Each row is a point on a landscape with many valleys, with its height.
From any point a ball rolls to the lowest of the 5 points nearest to it. It stops when none of these is lower. Distance is the straight distance between rows; heights are no part of it.
Nolov: [151 123 132 120 120 120 129 142 125 132 178 137 105 114 117 119 104 147
 126 110 133]  h=119
dilo: [140 150 122 107  84 140 111 165 101 120 175 123 112 114 184 106  71 141
 109 120 136]  h=200
Rito: [131  97 149 130 137 153 148  77  74 125  89 156 138 124 108 137 167  94
 179 101 133]  h=433
sal: [147 113 117 121 163 102 131 120 157  98 138 100 134  86  76  92 138 166
 127 158 139]  h=624
zomi: [146 151 127 121  93 148 136  79  86 127  81 132 140 167 140 144 141  54
 158 122 115]  h=329
Mav: [126 108 153 135 147 111 139  86  88 127 110 147 129 129 117 143 171 121
 155 139 125]  h=458
pef: [136 113 114 134 103 184 143 112 128 163 127 143 118 169 164 137 122 105
 101  92 121]  h=223
vukin: [146  97 137 119  86 128 107 133  68 113 181  58 140 107 147  98  47 135
 153 140 145]  h=351
Veki: [146 107 158 127 138 109 134 152 101  75 170 104 137  71 104  68 120 192
 182 159 159]  h=440
Pubor: [127 179  87  77 140 156 152 164 208  99 150 114 115  76 105 114 121 172
 119  64 124]  h=531
rane: [117 152 125 104  96 126 116 151 110 156 168 144 115 139 149 126  84 123
  84 145 136]  h=194
zun: [121 135 163 157  88 114 124  78  59 107 118 120 167 132 140 144 145 110
 174 168 131]  h=383
Liviz: [139 118 114 160 113 141 130 121 106 154 131 150  98 123 136 117 109 101
 118 113 131]  h=581
Tevi: [150  94 145 141 134 139 129 106  78 137 117 135 127 119 104 112 134 113
 176 123 138]  h=503
kug: [146 116 117 141 112 143 123 172 114 141 164 145 116 108 147 108  99 134
 117 107 139]  h=227
zok: [149 140 138 139  80 106 108 150  88 118 157  63 140 161 173 103  73 128
 121 161 130]  h=281
pugi: [115 170 108  97 147 147 132 161 227 112 132 117 122 100  81 137 119 155
 103  63 117]  h=629
kule: [134 116 149 132 125 140 128  98  79 131 101 150 126 146 119 151 161  96
 161 116 125]  h=439
Zedek: [116 131 114 123 156 160 157 148 224 134 112 138  97 120 111 140 136 149
 110  58 123]  h=674
Lefi: [ 71  95 142 115 183 118 115  79 141 104  63 129 150 121 111 182 194 161
 135 162 149]  h=490
Sosin: [118 118 139 120 113 120 136 122 128 154  93 129 105 173 138 174 163  70
 117 127  90]  h=315
Norid: [143 140 138 114 138 116 136 144 175  89 158  95 136  59  91  71 125 180
 156 169 121]  h=641
lal: [119 110 113 132 155 125 127 116 173 159 100 142 108 166 123 172 181  92
 120  94 120]  h=344
roza: [179 112 154 152  74 187 136  74 106 145  64 142 175 135 117 132 153  70
 196 123 144]  h=396
pinil: [135 103 166 139 154 153 141  69  74 129  65 141 158 142 100 169 186 102
 181  98 138]  h=422
gopi: [124 112 157 165 118  82 132 154  97 112 162 111 136 120 138  96 111 128
 149 165 130]  h=345
Repor: [142 148 133 149 112  92 110 139  79 134 138 107 121 139 156 129  97 127
 135 164 116]  h=348
doram: [ 87 149 186 131 114 106 133  69  57 128  76 131 153 132 134 139 174 106
 166 160 121]  h=406
fevu: [124 131 155 155  89  94 119 134  67  78 151  88 173 139 167 128  90 131
 161 175 152]  h=374
ton: [124 150 113  74  75 180 116 159 101 120 182 108 122 133 184 118  45 145
  85 109 156]  h=204
fedi: [116 151 124 106 108 113 118 159 117 156 160 159  98 146 152 123  86 118
  68 142 115]  h=188
zazav: [137 117 134 135  92 140 127  96  94 136 114 129 110 140 134 127 118  80
 156 131 116]  h=431
rivog: [103 114 121 134 178  85 112 115 162 121 105 128 123 124  79 122 150 149
 120 176 132]  h=532
Riz: [137 129 141 144  82  95  94 109  82 106 160  68 170 152 172 114  79 109
 155 178 117]  h=365
sul: [133 105 115 146 146 184 171 147 183 166 129 156 135 143 125 163 144 118
  99  54 131]  h=175
faren: [139 150  97 127 101 191 153  91 143 180 113 130 172 184 177 151 132  86
 107 111 131]  h=330
Mar: [102 117 157 143 162  79 121 120 120 113 124 137 136 128 116 125 155 156
 123 169 132]  h=417
dez: [103  76 116 118 167 107 138 128 142 142  79 141 113 148 106 152 179 100
 135 109 123]  h=416
nog: [137 104 117 136 140 125 142 112 106 138  84 140 112 178 131 139 163  92
 141 102 113]  h=355
leloz: [108  85 118 112 180 126 133 106 156 116  85 133 133 143  97 160 174 137
 137 124 154]  h=454
nepos: [110 144 157 132  95 129 114  82  66 122  97 136 142 141 139 145 159  74
 169 168 127]  h=398
raru: [105 148 117 121 110 132 107 157 126 150 143 147 109 128 136 142  96 122
  84 105 122]  h=150
sel: [138 136 124 128 126 129 142 161 159 135 152 137  94 112 100 100 113 153
 116 101 118]  h=407
rimum: [151  91 137 144 106 162 117  81  75 123 143 118 131 127 126 118 112  97
 161 107 133]  h=493
mido: [131 108 135 154 125 118 107 106  67 121 141 134 122 142 127 131 124 115
 165 149 123]  h=445
Sozan: [140 121 134 132 142 127 132 130 106 131 145 144 103 118 109 111 116 143
 135 139 122]  h=190
Givom: [120 130 101 146 141 192 156 148 173 183 112 148 163 162 152 179 143  95
  91  69 131]  h=12
Somu: [130 138 116 118  79 123  96 163  91 132 185  79 138 156 187 120  54 148
  97 157 133]  h=225
teza: [122 100 143 150 155 114 135 140 107 121 148 121 121  89  89 109 131 153
 156 134 141]  h=224
ruzi: [153 103 138 145 101 163 140 105 118 141  82 131 129 141 128 137 166  78
 184  90 139]  h=478
zul: [161 119 133 130  82 184 136  80 109 149  80 133 147 161 144 130 129  61
 144 113 121]  h=382
ritud: [144 143 110  81  78 143 120 151 100 127 153 100 113 137 178 121  41 138
 106 126 127]  h=211
Gife: [108 137 145 149 142  86 133 168 132 103 156 127 141  97 119  86 149 148
 147 176 150]  h=380
nav: [116 140 116 118 127 164 140 179 160 151 154 167 134 128 131 133  96 137
  90  66 153]  h=123
sakir: [122 131 109 131 117 179 135 140 148 184 115 158 128 168 162 169 136  93
  96  81 134]  h=120
sif: [109 159 112 125 145 125 130 146 229 132 123 148 104 136 104 153 123 145
  88  82 127]  h=676
buduf: [147 138 132 133  88 123  98 109  81 128 148 106 121 143 158 125  72 101
 131 159 123]  h=337
fov: [126 179 116  97 109 141 124 175 165 126 163 150 123 103 134 105  94 157
 101 108 122]  h=20
Zinut: [127 158 120  93  93 142 124 174 114 132 169 130 116 136 167  98  73 140
  92 129 130]  h=189
rov: [132 153 174 116  67 133  99  70  69 120  45 127 155 145 145 133 162  86
 178 178 133]  h=384
kovo: [ 81 128 135 149 181  88 126 114 152 102 120 126 166  91 102 131 180 183
 130 178 171]  h=492
noti: [131  77 113 135 191 119 146 102 137 104 122 138 129  86  82 130 144 148
 142 125 159]  h=565
vemun: [123 165 111  80  83 141 100 146 105 138 142 115 129 172 195 123  66 127
  87 131 130]  h=226
duf: [151 102 112 114  98 128 106 143  66 119 158  96 103 135 165 127  50 115
 134 128 123]  h=262
lapo: [134 151 139 133 150  77 141 150 149  84 151  73 158  85 106  74 146 181
 138 177 158]  h=524
dod: [123 143 131 142 123 117 118 130  90 140 139 132 121 148 152 133 102 108
 103 143 114]  h=289
Fifi: [142 160 117 126 102 144 119 115 117 147 112 145 131 166 170 156 127 102
 102 111 117]  h=236
Lis: [136 143 137 147 101 110 101  91  70 112 116 108 139 149 144 127 128  92
 140 175 116]  h=347
vazi: [134 172  98  81  89 157 109 155 113 140 173 129 116 135 165 126  55 144
 103 108 153]  h=199
Zivo: [143 159 121  93 106 163 123 170 134 139 169 155 123 105 132 124  88 159
 110  78 132]  h=70
buv: [ 99 188 138 124 136 102 128 151 218 121 136 126 110 111  87 116 145 190
  87 120 103]  h=781
Tif: [121 125 163 131 138 143 134  76  94 115  67 151 152 127 111 146 190 109
 165 114 137]  h=423
res: [135 142 132 112 133  98 145 173 175 106 161 102 103  56 103  62 136 192
 139 142  98]  h=450
pidav: [107 112 105 120 153 128 143 139 188 126 106 145 102 141 115 159 152 113
  96  84 118]  h=410
regu: [138 185 106  74 141 142 130 165 193 100 156 114 115  70 100  76 120 179
 115 121  94]  h=333
mekon: [103 132 122 122 164  86 122 141 178 124 124 126 108 137 107 122 160 149
  99 135 109]  h=405
baza: [136 119 166 140 122  91 136 145  56 102 167  75 151 111 149 108 105 156
 155 165 152]  h=378
gog: [109 167 130 120 123 133 131 166 160 146 158 160  96 131 128 122 103 136
  70  95 128]  h=89
guva: [139 125 106 105 173 124 143 124 169  94 143 103 142  56  64  69 117 174
 137 155 125]  h=766
ripu: [124 139 132 136 149  92 115 144 179 117 143 116 125 107  96 109 139 159
  97 167 127]  h=494
baput: [115 147 106 143 126 173 155 155 149 157 143 165 132 151 163 158 113 101
  83  73 140]  h=137
Baz: [131  84 114 138 163 149 166 139 213 168  84 151 113 147 112 170 164 121
 143  70 139]  h=463
vade: [146  91 115 131 137 157 143 114  87 137 124 154 121 114 128 116 118  92
 154 101 131]  h=575
Tur: [ 88 119 156 127 136 102 127  93  74 120 103 141 132 135 114 150 169 121
 151 137 119]  h=457
zokol: [128 129 119 136 126  97 118 122 129 133 112 129  99 142 122 155 129 100
  98 126 112]  h=370
nakor: [137 141 116 116 143 107 128 138 202  96 134 101 119  74  87  97 112 169
 103 137 118]  h=673
loduk: [120 157 105 111 142 146 146 155 196 139 137 150 106  96  86 121 108 148
 106  73 112]  h=697
vimo: [112  69 134 119 159 128 142 113 144 139  80 136 144 142  90 176 184 105
 143 106 144]  h=430
zofak: [143 100 105 139 122 167 144 120 143 184  84 145 131 159 141 168 155  75
 108  80 102]  h=230
nebuz: [116 112 136 151 146  93 138 129  91 107 153 132 137 113  93 104 148 126
 158 150 112]  h=386
kep: [152 117 142 142 134 130 135 142 120 129 157 131  97  82 102  94 116 145
 127 103 114]  h=393
rede: [147 127 161 157  99  94 105 131  78 131 152 109 142 138 157 103  96 138
 125 178 123]  h=390
bif: [137 117  93 127 163 149 131 127 196 132 131 145  97 100  93 121 113 163
 112  88 128]  h=678
Rali: [112 142 134 148 156 109 149 157 142  77 144  92 206  53 116  83 160 196
 154 185 169]  h=530
dal: [117 104 134 130 156  90 108 129 126 152 123 147 122 140 113 137 169 130
 124 154 103]  h=363
diru: [135 104 108 150 138 137 144 138 137 171 116 151 111 131 132 155 136 106
 122  75 105]  h=336
zatib: [151 100 151 150 124 126 118 120  60 114 150 112 153  94 118 117 121 144
 178 153 138]  h=414
Bolar: [148  65 117 151 181 145 137 109 199 138  72 126 128 130 103 164 168 121
 148  90 154]  h=497
Riso: [155  94 124 141 112 169 138 106 109 155  91 132 122 154 133 138 149  71
 149 115 125]  h=437
Sapu: [114  97 125 128 161 118 129 121 127 135 137 155  90 131  92 125 150 136
 129 135 113]  h=453
bupu: [110 130 130 127 163  90 128 134 181 108 130  99 144  97  79 113 140 150
 120 172 120]  h=577
guv: [125 157 118 110 155  99 127 152 186  82 156  90 122  69  91  90 133 176
 130 155 102]  h=663
rusob: [107 127 147 145 151  92 159 127 109  96 150 106 158  73 110  93 169 189
 130 184 159]  h=476
sada: [143 104 150 146 101 112 116 124  62  79 160  85 167 143 160 106  84 134
 154 173 150]  h=354
furup: [153 129  92 137 104 189 133  95 108 145 129 139 126 150 178 138 100  94
 118  97 135]  h=283
Milu: [111  94  95 123 173 136 133 126 200 109 106 130 107 122  70 123 142 138
 117  85 141]  h=679
tizad: [133 142 146 157 137  85 124 170 127 120 162 129 121 126 148  95 117 149
 116 161 121]  h=284
larud: [149 116 146 134  94 111  97 152  85 119 169  65 149 135 172 106  69 140
 154 159 137]  h=324
ledo: [128 119 125 140 168 113 139 135 128 111 143 112 140  86  78 106 134 175
 159 159 158]  h=399
puvo: [131 104 140 123 166 113 135 107 128 107 143 119 121  69  64  96 137 160
 160 136 147]  h=415
Ger: [138 148 141 111 148 112 132 177 163 138 155 146  96 103 112 111 123 147
  96 135 104]  h=297
nofaf: [120 127 167 137 137 115 125 107  56 120 115 147 137 113 135 138 169 131
 150 153 126]  h=468
Nupe: [131 102 146 133 147 144 135  81  94 135  66 133 127 136 104 156 185  93
 160  96 117]  h=408
suma: [133 113 160 144 123 126 116  92  52 109 154 139 138 109 123 111 122 101
 176 146 153]  h=421
guf: [108 135 100 114 169 114 122 134 217 117  94 150 109 159 101 178 146 143
  97  98 118]  h=561
Kar: [ 92  73 123 119 186 136 143  94 137 107  62 136 167 138  87 181 194 135
 159 112 150]  h=465
kibas: [141 165 138 108 115 125 131 177 165 112 152 116  98  65 106  67 118 181
 151 118 100]  h=274
duza: [137 165 125 107 127 111 139 155 187 113 152 116 109  83 119  86 131 164
 103 136  99]  h=426
gek: [129 148 122 123 116 139 113 198 146 128 179 115  99 108 145  87 113 147
 105 121 112]  h=145
pib: [144 102 125 126 122 130 134 161 105 128 163 115 101  87 114  84 105 166
 156 134 131]  h=427
labe: [131 156 147 127 110 121 126 163 138 157 173 121 122 151 157 105 107 143
  89 132 101]  h=206
peb: [111 166 171 133  73 139 123  70  67  97  96 121 173 144 146 146 147 107
 178 171 111]  h=394
vup: [126 109 140 126 142 100 133 109 119 118 100 154 129 149 111 155 170 109
 144 127  94]  h=413
Tulal: [123  90 104 133 154 118 138 127 192 137 109 144  90 136 104 155 135 145
 105 107 114]  h=525
Molep: [134 126 161 142 115 127 121 101  59  93 134 115 151 116 144 142 121 116
 176 148 136]  h=401
gopuv: [129 147 116 115 105 153 121 138  99 142 162 128 106 122 152 139  99 108
 107 116 127]  h=202
badu: [143 137 124 146 114 102 122 155 120 121 157 141  95  97 139 100 107 157
 128 139 124]  h=308
Meke: [118 121 102 108 157 122 115 123 179 141 119 153 104 112  89 132 141 158
 105 125 124]  h=523
Miduz: [ 87 115 124 138 196 104 124  89 132 110 106 127 155  88  83 143 163 189
 123 182 163]  h=491
baf: [ 86 113 154 132 166  93 121 118 103 126  96 134 138 124 121 140 190 157
 144 159 129]  h=442
ket: [113 135 117 127 136 134 138 120 169 168  89 152 101 174 146 163 146  87
  88  95 124]  h=285
zasi: [137 129 129 125 113 148 112  99  91 136  79 145 124 165 154 153 142  71
 120 109 101]  h=286
sim: [ 94  97 133 117 183 121 145  91 121 103 103 151 150  92  81 144 157 158
 132 139 154]  h=533
Mebi: [106 167 116 100 161 112 135 145 211 123 132 142  95 119  99 136 125 160
 108  97 118]  h=724
biba: [125 135 140 132 115 124 120 112 108 149 119 142  97 160 147 140 120  93
 115 153 103]  h=325
mor: [119 118 162 161 146  72 130 134  84 108 148 110 173 138 138  95 147 144
 132 175 160]  h=432
vok: [ 79 107 129 140 165 102 127  94 113 127 114 153 151 120 107 142 168 142
 127 148 135]  h=467
pakuv: [140 148 135 137  91 110 107  99  98 141 119 131 114 166 161 135 129  88
 126 153  97]  h=293
dadav: [151 121 100 153 122 176 153 134 125 173 116 142 124 149 151 154 129  99
 111  97 130]  h=246
misu: [132 195 136 122 116  91 128 200 198 100 154 112 118 110 146  92 135 175
 100 157  98]  h=600
zime: [114 167 118 125 124 122 103 144 126 157 123 158 111 174 172 135 108 103
  65 116 135]  h=198
muf: [142 125 143 129  92 144 117  84  70 113 107 122 124 136 147 131 127  81
 167 145 109]  h=381
vot: [154 110 159 130  99 134 103 107  60  89 170  93 138 106 136 114  67 127
 175 138 147]  h=375
furu: [135 129 154 157  91  90 106 156  58  89 148  70 170 134 149  99  89 125
 145 170 140]  h=367
Fotov: [126 153 131 143 133  66 144 180 167  89 166  95 145  85 117  72 137 177
 135 178 141]  h=434
met: [138 150 120 120  88 128 107 147 105 134 179 131 126 148 183 106  72 135
  91 155 120]  h=203
nodi: [102 153 114 141 136 122 132 150 175 151 130 157  95 151 141 153 127 136
  82 105 114]  h=168
Lovod: [129 124 148 144 128  88 127 127  95 122 143 132 114 144 142 125 124 103
 133 174 103]  h=352
Koz: [125  75 106 126 169 155 149 126 218 148  89 127 130 138 106 177 153 134
 124  83 149]  h=501
Sof: [112 122 114 139 159 180 162 157 221 151 136 162 141 137 123 165 130 124
 101  56 149]  h=276
gokiz: [123  94 101 108 170 113 131 118 188 110 113 126 126  94  73 116 132 156
 130 112 134]  h=730
sove: [159 112 112 146 119 154 105 123  77 135 145 128 110 120 142 113  77 106
 140  92 126]  h=562
Redif: [125 120 140 122 166 131 134 130 137  95 152 102 168  37  85  75 133 191
 166 181 145]  h=598
bap: [131 114 165 145 126  96 132 127  73 106 158 112 151 109 123 107 119 125
 144 158 125]  h=387
falob: [110  91 135 114 155 101 120 112 158 140  73 136 120 162 106 155 190 106
 128 120 116]  h=392
muk: [171 138  97 125  83 177 126  88 119 161  98 141 129 166 180 141 113  71
 139 105 113]  h=349
deg: [120 185 123  96 112 166 144 179 164 116 147 154 112  73 113  99 113 147
  96  81 113]  h=103
Bufed: [137 133 110 129  98 181 133 150 130 134 150 143 111 137 140 126  81 120
 113  71 137]  h=124
vido: [136 162  87  85  99 200 134 113 101 150 149 130 139 157 171 131  66 117
 104  82 145]  h=232
Nes: [135 106 169 135 144 104 136 144  91  95 169  97 130  96 111  94 118 172
 166 175 152]  h=412
Fudut: [119 128 150 131 120 118 112 102 106 139  99 139 117 159 138 147 151  95
 117 147 101]  h=323
ruf: [152 167 176 134  89  97 104 120  73 114 151  87 147 146 159 121  99 114
 151 187 141]  h=438
bik: [ 94  76 109 120 191 144 136  67 131 109  55 128 145 100  86 170 182 163
 157 134 178]  h=495
kuno: [136  86 130 140 151 132 141  95  98 142  97 151 122 130 103 155 168 108
 145 118 113]  h=436
mut: [105 114 121 130 148  99 113 139 153 139 139 154 105 140 116 131 148 126
 107 134 117]  h=296
Tere: [129 142 125 132 129 116 115 159 154 138 159 139 109 130 130 128 130 133
  90 139 109]  h=217
vemak: [149 141 108 124  92 180 134  94 116 182  95 114 151 164 171 158 152  58
 134 106 119]  h=334
fogaf: [124 103 156 123 127 114 124  99  99 133  56 142 126 154 125 162 178  61
 164 105 113]  h=388
Vom: [126 185 106 103  90 158 119 100 117 150 147 135 129 172 193 151  72 104
  86 126 134]  h=228
Buku: [134 125 154 154 117 113 101 140  71 127 164 102 134 119 134 130 103 128
 155 147 122]  h=397
Kova: [127 166 130 116 136  86 136 187 193 102 164  93 131  72 120  64 138 168
 121 178 103]  h=534
dema: [132 137  90 114 148 121 129 142 235 118 141 125 117  91  83 120 122 179
 112  93 115]  h=759
Regen: [140 139 158 134  83 149 102  63  73 100  95 135 146 141 138 130 129  86
 184 154 138]  h=391
Vuvik: [102 151 110 105 113 127 124 136 135 163 118 168 103 155 133 164 141 108
  83 108  97]  h=231
bikig: [146 142 140 160 121  75 147 185 127 106 157 106 140 115 125  76 139 162
 137 180 147]  h=350
boluz: [111 112 112 135 151 148 133 157 200 167 105 153 126 148 127 164 139 126
  90  73 139]  h=306
tazev: [101  79 125 134 178 118 154 102 119 132 104 145 127 107  98 151 159 103
 158 118 143]  h=510
Fakip: [134 188 128 102 118 154 132 187 169 110 161 128 104  68 115  92 116 171
 107 106 110]  h=106
gede: [164 131  99 126  91 168 139  76 110 159 111 122 146 161 160 137  99  84
 135 118 133]  h=385
talez: [159 120 147 134  84 158 112  61  89 111  76 127 138 126 127 141 135  60
 187 129 151]  h=376
Lor: [140 133  85 119 104 191 127 144 121 173 157 155 142 133 152 144 103 101
 116  77 150]  h=182
medo: [163 109 131 123  93 149 108  81  80 107 136 102 128 138 152 115  69  87
 177 132 132]  h=428
mugo: [118 128 116 136 133 150 140 149 173 145 137 171 113 114 134 146 122 126
  85  91 139]  h=192
vezu: [144 160 123 118  73 144 106  81  90 134 149 121 113 181 160 127 105  99
 128 139 113]  h=300
Tig: [160 115 130 134 103 133 120 175 100 117 168 106 117 105 130 113  67 156
 142 149 130]  h=486
gezet: [143 168 106 107  71 181 148  95 140 161  74 130 137 202 178 141 140  76
 113  96 118]  h=278
dun: [146 163 109 109  73 150 121 105 144 171  74 146 125 211 179 165 144  64
  98 105 107]  h=267
nufeb: [154 136 135 133  91 135 116 153  95 124 172 108  95 122 154 107  76 114
 106 135 119]  h=247
Rer: [138  83 130 149 158 126 158 124 163 160  87 146 115 153 114 164 171 116
 135  96 119]  h=404
fodip: [124 132 162 115  84 120 100  84 107 139  59 146 133 168 128 150 174  81
 157 143 108]  h=372
feg: [141  89 122 142 155 127 148 118  96 113 147 129 126 110  98 107 133 131
 162 120 134]  h=402
tumiv: [115 136  95 120 164 120 121 132 243 133 100 141 108 151 101 163 147 158
 100 106 128]  h=637
berom: [142 132 125 101  87 120 119 190 120 118 180  97 120 141 178  96  51 157
 107 165 129]  h=195
fogir: [139 151 113 117  94 136  95 104  98 149 120 128 113 179 184 138 100  98
 111 133 108]  h=251
rari: [134 176 140 113  97 122 106 197 128 119 180 109 107 124 176  94  75 160
  89 142 114]  h=177
Dozut: [124  78 127 131 200 135 131  99 189 101 101 108 123 111  65 154 149 141
 139 125 172]  h=557
nopi: [137  75 120 146 165 157 159 104 140 145  93 134 144 138 114 164 160 103
 163  97 144]  h=455
fosen: [ 73 119 135 148 186 101 136 105 103 116 104 133 158 119 109 151 186 169
 122 181 139]  h=456
foli: [123 125 132 136 152 118 133 147 161  99 157 122 127  64  92  83 124 184
 148 157 122]  h=725
minez: [123 165  96 105  88 141 114 126  94 130 155 134 139 156 179 131  60 110
  93 145 139]  h=229
mesu: [126 102  86 144 162 154 139 143 252 143  93 132 122 147 119 168 138 143
 112  73 146]  h=537
mola: [130 113 131 139 150  96 152 154 100 109 155 101 151  81 110  72 137 182
 168 158 163]  h=444
rubi: [117 143  87 120 157 143 143 157 251 141 102 137 133 155 103 148 135 159
 113  48 145]  h=597
poba: [148 102 113 146 133 181 148 134 152 185 107 128 142 163 150 158 156 102
 112  85 108]  h=155
lumik: [ 89 113 153 150 163 101 138 105 101 128 111 137 158 128 114 141 161 153
 141 173 125]  h=441
Maz: [112 138 124 131 149 118 137 146 164 143 131 139 106 123  99 116 143 147
  92 113 104]  h=360
romi: [116 123 121 126 140 131 138 145 155 156 139 146 107 119 105 110 110 130
 124  80 124]  h=553
Vut: [156 143 109 116  87 125 109  78 121 139  82 118 130 182 154 147 137  78
 120 133 104]  h=316
dos: [127 184  89  89  78 164 122 105 118 153 114 159 143 186 186 167 107  67
  80 122 129]  h=244
Mun: [143 120 162 157  93 109 122 148  50 103 174  79 164 131 153 114  90 135
 153 163 135]  h=361
rav: [154 161 108  89 138  99 139 151 181  90 143  76 111  56 103  70 137 167
 130 138  91]  h=661
dib: [118 139 119 157 148 142 152 145 171 153 109 165 108 140 124 163 131 111
  94  76 125]  h=287
govar: [105 131 136 128 171  85 118 131 112 120 129 128 150  89  76 101 144 175
 141 181 140]  h=522
Lanez: [ 86  80 136 111 193 117 131  89 147 118  72 137 144 152  93 171 187 144
 144 149 165]  h=489
bude: [149  83 114 148 132 158 146 132 126 141 126 143 121 123 127 145 126  98
 137  87 124]  h=469
Sakeg: [104 117 152 134 149 108 122  94  58 107  97 155 155 126 113 158 193 141
 155 147 123]  h=466
bedap: [148 124 145 119  90 152 131  78  71 115  56 144 138 148 124 131 180  70
 184 130 128]  h=359
nev: [130 156 106 104  93 162 111 121 110 137 150 142 129 136 173 132  77 118
  91 109 132]  h=212
Meruz: [136 130 128 129  97 119 106 150 106 126 174  99 112 135 180 106  66 120
 109 143 121]  h=222
Laba: [119 192 128 100 127 125 133 184 184 119 167 149 108 104 125 113 117 166
  74 110 105]  h=79
dud: [116 136 131 131 124  91 126 191 152 137 174 144 112  95 120  84 132 167
 115 141 104]  h=216
nume: [138 126 121 119 102 155 125 118 132 181  85 143 118 194 134 184 162  72
  93  98  91]  h=288
Sakib: [106 132 159 163 124  91 123 121  61 113 157 100 164 120 153 121 144 156
 176 184 160]  h=403
Miro: [125 127 117 123 161 134 118 151 250 129  98 145 111 148 110 169 136 129
 102  96 151]  h=599
gegid: [115 145  87 122 121 155 128  89 124 163 102 134 121 186 156 170 129  79
  84 109 107]  h=273
Geleb: [130 127 145 166 127  84 139 166  80 101 158  92 183 130 150  93 144 178
 150 163 178]  h=429
Buza: [110 120 159 150 148  99 129  93  67 118 142 138 155 125 122 133 149 114
 162 170 133]  h=464
vagun: [143 136 129 104  94 127  97 142  88 105 164 100 136 160 183 107  49 103
 115 160 130]  h=261
Vako: [107 115 109 116 185  83 118 134 198 112 108 120 125 139  90 137 168 160
 106 165 125]  h=517

Where does a ball stop that starts at each point below?
guva -> Nolov
Riz -> fov
furu -> fov
nev -> fov
rimum -> fov
foli -> Nolov
sal -> Nolov
Veki -> Nolov
Bolar -> Givom

Two balls start at each pair of points below. Name the first point that both come to, or write -.
vukin and vagun -> Zinut
Lanez and bik -> falob
bap and Gife -> tizad
rede and Mun -> gek

For each start below, name every point that the ball comes to, in order.
Lefi -> leloz > falob > lal > ket > sakir > Givom
bikig -> tizad > dud > gek > fov
zatib -> bap > gopi > tizad > dud > gek > fov
rubi -> mesu > boluz > sul > Givom
sim -> leloz > falob > lal > ket > sakir > Givom
Dozut -> leloz > falob > lal > ket > sakir > Givom
guv -> res > kibas > Fakip > fov
ton -> Zinut > rari > gek > fov
